A landscape with many valleys, sampled at points; each row gives a point and its height.
From any point a ball rolls to the lowest of the 3 points nearest to it. It stops when none of these is lower. Distance is the straight distance between rows; heights are no part of it.
Z_891: [134 133 157 133 137 122 177 127 134  89 155]  height 125
Z_716: [138 114 160 150 120 109 224 131 119 105 175]  height 400
Z_187: [139 137 167 113 123 105 149 129 143  56 157]  height 432
Z_935: [121 121 109 133 114 134 127 119 120 164 104]  height 308
Z_156: [139 130 139 155 149 135 210 124 136 110 155]  height 44
Z_185: [112 125  92 114 129 152 111 105 143 177 107]  height 184
Z_504: [110 127 164  84  99  83  57 127 116  81 106]  height 564
Z_459: [122 115 107 151 114 145 138 129 110 164 110]  height 398
Z_433: [113 126 156 101 108  96  75 121 115 107 105]  height 268
Z_446: [135 114  99 165 124 149 145 137 109 159 119]  height 458
Z_50: [136 122 171 128  99  87 198 132 126  74 178]  height 426
Z_821: [146 116  60 208 146 187 206 127 124 158 152]  height 483
Z_60: [141 141 150 138 136 117 132 139 131  82 147]  height 409
Z_973: [135 117 168 146 115  95 216 134 123  96 184]  height 366
Z_917: [128 134 171  96  92  91  65 150 109  63 120]  height 739
Z_102: [107 108  82  71 139 175  33 148 114 190 101]  height 254
Z_321: [135 109  84 175 117 163 159 136 112 169 128]  height 509
Z_346: [149 121 104 180 151 168 221 128 138 131 145]  height 172
Z_657: [108 135 136  99 126 109  73 108 137 139  95]  height 37
Z_951: [115 118  87 132 120 147 130 104 126 178 104]  height 255
Z_809: [112 138 147  84 121  96  51 104 137 120  99]  height 519
Z_696: [138 126 155 141 145 128 202 122 136 102 152]  height 25
Z_351: [151 123  91 188 144 169 188 140 130 149 140]  height 223
Z_241: [149 127 101 175 136 161 169 148 123 145 136]  height 73
Z_857: [133 138 160 113 109  97  81 152 111  76 130]  height 679
Z_736: [106 133 152  79 107  91  62 116 128  97 102]  height 442
Z_100: [140 124 129 163 146 145 224 124 135 119 150]  height 53
Z_566: [118 122  72 112 140 165  94 107 146 188 117]  height 238
Z_748: [114 144 126  73 145 129  19 137 142 164 108]  height 120
Z_641: [136 118 105 162 126 141 142 140 113 154 123]  height 471
Z_137: [112 150 135  78 136 105  33 118 150 133 103]  height 91
Z_3: [139 132 141 147 129 122 123 147 114 119 124]  height 403
Z_593: [116 136 113  73 141 146  27 143 129 177 107]  height 151
Z_620: [144 145 164 111 113 101 102 148 126  54 145]  height 646
Z_160: [116 135 108 100 135 136  83 107 153 163 101]  height 109
Z_781: [137 142 156 123 135 116 153 131 144  68 158]  height 326
Z_633: [136 132 145 137 127 112 114 151 110 109 124]  height 32
Z_601: [124 123 135 131 121 118 113 135 104 133 115]  height 520
Z_354: [148 141 133 149 146 136 165 136 132 108 140]  height 143
Z_864: [131 123 165 132 125 102 200 129 131  89 168]  height 271
Z_642: [148 119  91 189 148 183 231 119 132 145 149]  height 257
Z_679: [112 143 131  82 140 116  51 111 148 142 105]  height 78
Z_627: [137 103  59 200 128 174 174 131 110 178 143]  height 591
Z_644: [117 130  94  82 142 157  43 140 129 188 111]  height 191
Z_983: [140 145 160 125 124 101 103 146 121  76 141]  height 586
Z_22: [107 145 153  69 115  88  30 106 146 100 100]  height 556
Z_526: [119 125  74 102 148 168  64 121 143 186 123]  height 275
Z_852: [135 115 152 159 128 116 240 137 122 123 173]  height 410
Z_576: [110 141 163  67  89  79  38 117 122  65  96]  height 33
Z_934: [148 133 125 165 152 149 170 146 130 126 140]  height 81
Z_523: [115 139 123 103 130 122  80 114 139 153 100]  height 77
Z_945: [126 126 149 124 121 101  98 140 107 106 113]  height 467
Z_758: [109 131 148 100 116  97  79 114 123 122  97]  height 132
Z_457: [111 102  76 144 115 161 143 107 119 184 114]  height 325
Z_45: [109 124 130 118 119 117 109 119 120 144  98]  height 349
Z_672: [141 112 110 175 148 164 247 123 133 138 153]  height 106
Z_555: [151 134 111 172 155 161 192 132 137 128 138]  height 134
Z_707: [116 126 112 115 124 135 108 103 140 168  96]  height 174
Z_326: [133 130 169 121 118 105 183 128 137  67 166]  height 404
Z_824: [145 141 153 144 146 123 154 137 134  95 143]  height 243
Z_16: [116 134  96 102 138 145  83 107 149 173 105]  height 130
Z_618: [120 138 107  94 142 142  59 125 147 173 113]  height 162
Z_516: [147 122 167 162 104  95 225 142 125 104 189]  height 427
Z_676: [133 122 130 148 124 128 127 145 114 141 120]  height 569
Z_956: [115 127 145 115 117 107  96 118 120 134 103]  height 253

Write out the way that a ball takes from each point below.
Z_187 => Z_781, Z_891, Z_696
Z_22 => Z_137, Z_679, Z_657
Z_102 => Z_593, Z_748, Z_679, Z_657
Z_857 => Z_983, Z_60, Z_824, Z_891, Z_696
Z_642 => Z_672, Z_100, Z_156, Z_696
Z_935 => Z_707, Z_160, Z_523, Z_657
Z_852 => Z_973, Z_864

Where does a ball stop that starts at each point below?
Z_354 => Z_241
Z_736 => Z_657
Z_346 => Z_696
Z_620 => Z_696
Z_676 => Z_633
Z_809 => Z_657
Z_516 => Z_864
Z_16 => Z_657
Z_555 => Z_241
Z_618 => Z_657
Z_627 => Z_241
Z_917 => Z_576
Z_821 => Z_241
